A landscape with many peaks, sampled at points; each row gives a point and its height.
From any point a climber steps to the highest of the 2 points nearest to it. It stops when none of these is higher. Distance is the straight distance between rows; heights are no part of it.
<61> (h 259): [ -2   4  13 -18 -22  11  10 -20 -11  -9 -23  -2  26   0 -13 -27 -29   1
  46  54  15  28   5]
<235> (h 152): [-27 -54 -41  26  20  12  25  29   2 -29  21  37 -17 -20 -13   0 -17 -21
 -26 -23 -25  23  22]
<736> (h 391): [ 11  45  27  -8   3  -1  -6   3 -23   7   5   4 -12  51 -21  21  26  -7
   1 -45 -20 -29  -7]
<942> (h 119): [-19  16  12  -6 -25  18   9  -2  53   7  -2   9   9  -8  32 -19  41 -22
  23  33  16  26  10]
<817> (h 393): [ 13  36 -20  25  64   7  29  43 -22 -30  -3 -20 -18  -3  -2 -18  13  11
 -26  15  -6   3  14]
<878> (h 490): [ 40   2  -6 -13  31   2 -22 -18  28  11 -20   1  10 -14   4  -9 -33  26
   8  40 -15  59   4]
<910> (h 148): [  1 -13  12 -23  63  38  19  31   6  -9  -4   1  13   7   1  -4   1 -19
 -10 -12 -25 -35  19]
<461> (h 147): [ 23   9  49  -6   3  -5 -12 -16 -17  29  -8   0  26  25  -9  -5   2  15
  15   9  13 -22  -5]
<797> (h 355): [ 10  17  12  25  37 -13  37  45   6 -14  -1 -23 -25 -15  24 -11  32   4
   1  32   1  14  15]
<814> (h 112): [  4 -52 -11  -9  -4 -16 -23  -9  52  11   3  26   3 -20   9  19 -33  -8
   2   7 -33  43   8]
<954> (h 601): [ -1 -19 -21  31  35   4  21  30  -1   3   9   3 -13 -29 -17 -20   4  20
 -20  32   6  32  17]
<965> (h 622): [-31 -27  -5  24 -38 -13  32  23 -27 -18   3 -36   0 -31  -6 -27  -1  11
   1  36  52   4   2]
<871> (h 138): [-43 -56 -38   8 -22   5  22  20  15 -17  10  35 -16 -18  -9  -3 -22 -21
  -2  -3 -17  38  27]
<956> (h 461): [ 19  -8  22   5  40 -12  -2  34  15   3  21 -30 -13  -6  41  29  32 -12
 -26 -27  -8 -45  -2]
<377> (h 198): [ -9 -34 -17   8  15 -15  16  31 -28 -38   6  -1 -18  -3  -9   0 -25 -17
  12   3  -8   7   1]
<637> (h 277): [  7  25  17 -40  12   0  -9 -20 -26 -10  -7  -5  13  33   1  12 -11 -21
  13 -24 -15 -33 -12]
<968> (h 306): [-29 -23 -19 -12 -31  25   4 -22  -5  16  -5  28  19   2 -40 -25 -22   7
  -4   6   5  16  12]
<230> (h 245): [-32 -22  10  17 -63   3  12  26 -27 -15  -7  36 -25  29 -37  12   6  -5
  41 -28  -9 -24   0]
<834> (h 511): [ 10 -17  20  42 -21 -62   1  16 -33 -17  12 -50 -24 -12  -1  10  -7  11
  10  17  22   1 -15]
<316> (h 428): [ 37  -1  26  16   2 -57  -8  17 -37 -17  -7 -63  -5  -5  38   6 -19  34
  12  30  29  -5 -22]
<630> (h 562): [  3 -24 -31  -4  32   7   8  11  -9  -5  -6   0  -2 -28  -2 -32 -26  27
 -12  42   5  28   2]
<529> (h 543): [ 22   5 -15 -11  20   1 -20 -27 -19  12 -16  -1  14   0 -42 -18 -52  31
  10  30   0  49  -5]
<133> (h 451): [ -5  46 -24  -7  30  20  26  16 -21 -18   1 -28 -15   0  16 -26  22  -2
 -28   3  14  -4   1]
<707> (h 188): [ -2  29  19 -15 -17 -25   0   5   4 -17   8  -7 -25  26  28  27  22 -38
  32 -15 -20   0 -14]
<421> (h 298): [-19  32 -55  -1  -6  -5  -5 -14 -23 -26  20   4 -18  10 -20  12 -10 -23
 -29 -53  -7  10 -10]
<64> (h 331): [  9  65 -17  15 -25 -16  -4 -30 -15   6  -7 -49  -7 -21   4 -22  13  25
   3  23  45  33 -21]
<935> (h 486): [ 20 -10   6 -23  27   5   3   7 -17 -13 -19 -22  16 -13  30 -29 -17  25
   2  40  16  -5  -7]
<881> (h 209): [ 18  -3 -25  29  35  23 -18  -6   0  27  23  19   0  12 -46  18   4  24
 -47 -50 -17  -1   7]
<700> (h 186): [ 24  -8  33 -29  51  18   7  17 -12 -21  -5 -14   9  28   8  22  -6 -19
  11 -16 -30 -40   7]
<831> (h 222): [-26 -48  12 -12 -53 -10  12   8  13 -24  -6  10 -14  -2   9  13 -20 -34
  58  15  -7   6   2]
<795> (h 22): [  6 -13  -1   3  -4 -13 -27   1  50  20  15   3  -9 -18  56  32  33 -25
  -7 -20  -5 -20  -9]
<575> (h 192): [  0   0  43   0 -75  -5  -7  -8  27   6 -18  14   2  22   2   5  18  -2
  65  19   9  11  -9]
<165> (h 550): [-20 -41 -33  12  17  26  -9   1  26   8  12  41  -6 -14   4  51  -6  -2
 -42 -47 -30 -38  12]
<296> (h 278): [ 30  24  14   6 -29 -19 -24 -30  -9   9 -12 -40  20 -17  22  -8  -9  18
  22  31  43  20 -25]
<599> (h 134): [-15   8   9   8 -50  -3   4   1  27   2   8 -15  -4 -17  28  -6  36 -19
  17   9  31  10  -9]
<123> (h 135): [ 42  21  28 -16  40  18 -28 -31 -24  33  -4  -7  35  22 -28   1 -10  24
 -11  -4  -2 -27  -7]
<104> (h 369): [  4  70  -4   0  -7  10   2 -35   8   5 -16 -21   7 -11   4 -28  23   8
  11  28  32  36  -5]
<91> (h 177): [ 15  22  61  -2 -37  -2 -14 -12   8  27 -20  10  12  27 -11  -2  23  22
  44  21  10   3  -3]
<549> (h 417): [ -6  -8  -8 -22   1   6 -25 -32   7  16   6  17  15   3  13  38  -5  -6
 -20 -41  -4 -54 -11]
<10> (h 416): [  2  55  -6  -4 -10  15 -13 -30   1  30  -1   4   7   9 -27 -16  16   6
 -12  -3   6  22  -6]
<548> (h 602): [-19 -34 -13 -14  18  49   4   6  38   1   0  56  11  15  -4  23  -8 -14
 -20 -30 -45 -27  28]
<319> (h 84): [ 29  -7 -16 -16  12 -26 -34 -14 -16  -5  11 -31  -7  -7  32  32 -25   4
  -9 -21  -4 -29 -29]
<580> (h 45): [-11  -4 -16   5 -12  -5 -15 -10  32  20  22  -8   6 -39  58  15  36 -14
 -32 -27  25 -38 -12]
<21> (h 234): [  1 -11   7   3 -44 -10 -22 -37 -12  27  -2  -7  26 -15 -14 -15  -9  28
  10  22  41   4 -14]
<761> (h 329): [ 14  21  29  40   0 -30  23  16   0  -1  -9 -38 -23 -22  15  -9  24  20
  18  44  26  27   4]
<541> (h 319): [-20  27  32   3 -23   8  13  10 -23  15   0   5  -2  29 -13   5  43   8
 -18 -42   5 -46   5]
<581> (h 115): [-18  -5  -4 -14  42  35  25  27  -7  -6  11  -7  18  -1  19 -10  20 -18
 -43 -25  -3 -57  15]
<170> (h 539): [-17   2   0   8  -7  11  10  -2 -13  12   0 -26  18 -31  10 -39  12  20
 -22  30  50  -2   1]
<418> (h 371): [  5   8   8   7  22  18  -2  -5   7  43  14  -5  20 -17   8 -18  40  19
 -52 -11  24 -33   3]
<175> (h 558): [ 30 -15  17  33  36 -46   6  52  -4 -10  21 -41 -32 -11  25  19  15  11
 -24  -1  -8 -19  -5]
<117> (h 472): [  2  45   6  -2 -28   9 -18  -9  28  24   3  29 -18  32 -14   7  41   6
   5 -31 -18   9 -11]
<625> (h 512): [ -8   6  18 -32  24  50   9  -3  27   5 -18  44  27  42 -22 -20  -2  -7
  15  10 -36  -5  27]
<782> (h 305): [-14  23 -19 -46  -5  14 -23 -50  34   2  -1  15  34  12  22   3 -13 -17
 -24 -30  -6 -23 -15]
<78> (h 241): [  9  11 -43  14  17   5 -18 -13  -2  10  29   1 -10   2 -15  23   2   1
 -49 -51  -9  -5  -7]
<677> (h 637): [ 25 -29  28  50  23 -33  14  47  -2   4  15  -8 -28  -5 -14  12  14   8
   9  14 -15   7  10]
<523> (h 77): [-36 -18  -4   7 -10  11  19  11   1   6  14   5   0 -22  27   4  33 -14
 -34 -28  20 -57   9]
<111> (h 613): [-21  53  14 -20   1  19  37  13 -16 -28 -17  -7 -11  16   2 -18  21 -29
  25  10  -3  11  17]
<595> (h 643): [ 18 -14  -7  60  33 -14  19  35   3   0  14  14 -30  -3 -35   4  13   9
 -10   9 -24  28  13]
<457> (h 238): [-16  44 -26 -20   2   0   6  -4   1 -28  11 -10 -26  15  17  11  20 -42
  -6 -31 -13  11  -7]
<498> (h 240): [-20 -21  15 -15 -27   3  23   4  -9 -29 -19   3   7   0  -6 -11 -32 -19
  51  31   8  15   2]
<350> (h 183): [ 24 -12   2  13  26  10 -20  -8 -13  35   9  13  15  10 -38   9  -5  29
 -22 -22 -13 -23   3]
<232> (h 557): [ -5  30  23  -6   3  11  21  11  11  -2 -12  21 -13  26 -13  -8  21 -17
  37  16 -20  25  16]
<731> (h 97): [ 14 -57  -4   6   6 -19 -17  -3   9  12   3  17   4 -14 -16  24 -27   6
  12  -2 -15   2   1]
<955> (h 125): [-17 -57 -32 -11 -26  -8   8   2  37  -9  -8  31 -12 -22   2   1 -54 -16
  -3   5 -29  62  18]
<573> (h 446): [ 48  21  17  -8  38 -14 -14  -6  17   2 -20 -18   1   1  13   6 -10  16
  30  34 -10  32 -16]
<565> (h 560): [  8 -22  -2 -32  28  34  -4  10  43  -3  -8  43   8  25 -20  12 -19 -20
  -5 -20 -60   5  32]
<800> (h 270): [-14 -30  10   0 -31   7 -15 -35   4  35  -1  13  36 -21  14  -9   6  19
 -12   0  38 -40  -3]
<412> (h 218): [ -9  28 -35 -33 -22  -7 -24 -52  10  -4   4 -18  15  -6  23  -9 -23  -8
 -16 -12  14  18 -22]
<985> (h 207): [-15 -31  28  -4 -56  -7  -5   4  41  -6 -10  35 -13  10  17  13   8 -24
  57   5 -18   5   0]
<570> (h 495): [-21 -31 -24   3 -10   6 -29 -29  27  28   6  31  13 -28  13  46  -5   6
 -37 -29  -4 -42  -5]
<29> (h 187): [-21 -13  -5  -5 -45  -5 -12 -10  28   0   4  39 -16   5   3  25   1 -18
  16 -28 -25  -1   4]
<99> (h 339): [-19 -24  -9 -36  -4  23  -4 -31  25   6 -12  30  34   3 -11 -18 -37   0
 -11   8 -15   6   8]
<660> (h 568): [-12 -17  -7  43 -45 -41   8   1 -33  -1   8 -35 -17 -25 -20  -8  -8  17
   6  29  38  18 -15]
<121> (h 504): [ 11  34 -10  17  17 -18   7   1 -60 -31   2 -11 -14  29 -37   2  -9  -3
   1 -14  -5   9  -7]
<297> (h 156): [  4   5  12  -3 -13 -19   2  13   9 -15   4 -18 -17  -5  26   5  15 -24
  22   9   3  12 -10]
<341> (h 8): [ 20 -15  19  13  -5 -13 -25   3  69  33  11  10   2 -19  44  13  39  -9
  12   7  -6  14  -5]
<622> (h 519): [-12  15  22 -10 -16  34   2   8  11   8 -13  45  -4  40 -38 -22  15   7
  19  -2 -26  -3  15]
<534> (h 172): [-20 -33 -63  12  19   4  17  24 -22 -36  15   6 -15 -13 -11 -10 -29  -9
 -33 -14  -4  16   5]
<578> (h 224): [-15 -28  13  23 -29 -17  27  32 -25 -29   4  17 -35  23 -29   7   1 -21
  36  -2 -16  12   8]
<936> (h 397): [ 54   9  24  11  41 -35  -8  22 -13  -8  -8 -40 -14  -3  18   3  -9  33
  17  36  -3  14 -10]
<730> (h 281): [-24   8  -6   0 -44  12  18 -22 -17   1 -17  15   6   8 -63 -21 -25   5
  35  31  11  46  17]
<790> (h 644): [ 29  47 -15  -6  22 -20 -12 -26 -38 -13 -13 -19  -4  10 -26  -6 -33  18
  10  12   1  31 -17]
<472> (h 157): [ -6  12 -35 -28 -18 -14 -18 -23 -24 -17   3 -27   3 -11  30   1 -21  -3
 -14 -17  17 -14 -29]
<777> (h 535): [-17  45   6 -21   6  29  36   0 -30 -21 -22 -17  12   3   3 -36   9  -3
   1  25  25  -3  10]
<182> (h 447): [ -2   3   5  20  32  23  19  13 -31  29   3 -12  22 -15 -19 -34  14  34
 -45  14  34 -24  17]
<740> (h 389): [ -8  43 -37   9  19  -9   8  -2 -58 -45  15 -22 -14  22 -21   0 -12 -16
 -29 -40   1  -6 -21]
<568> (h 320): [ 10   2  28  16 -11   5 -29 -15  30  56   6   0  33 -14  28  -8  42  23
 -23   5  38 -19  -2]
<434> (h 62): [ 21 -30 -24 -12   2 -29 -46 -18  17  -5   9  -5  -4 -17  26  48 -47 -12
  -1 -31 -27  -1 -24]
<146> (h 274): [-33 -14  28   6 -33  10  17  16 -41   0  -6  23   1  28 -32  -1  12   4
   8 -31   3 -46  13]
<107> (h 396): [  9 -23  -4 -47  34  18  -7  -8  11  -7 -17   2  37   1  14 -13 -42  -2
   5  20 -13  -9   1]

For each start below, name the point where the climber stops.
<800> | <965>
<955> | <736>
<91> | <595>
<730> | <595>
<341> | <790>
<123> | <790>
<795> | <736>
<319> | <548>
<599> | <790>
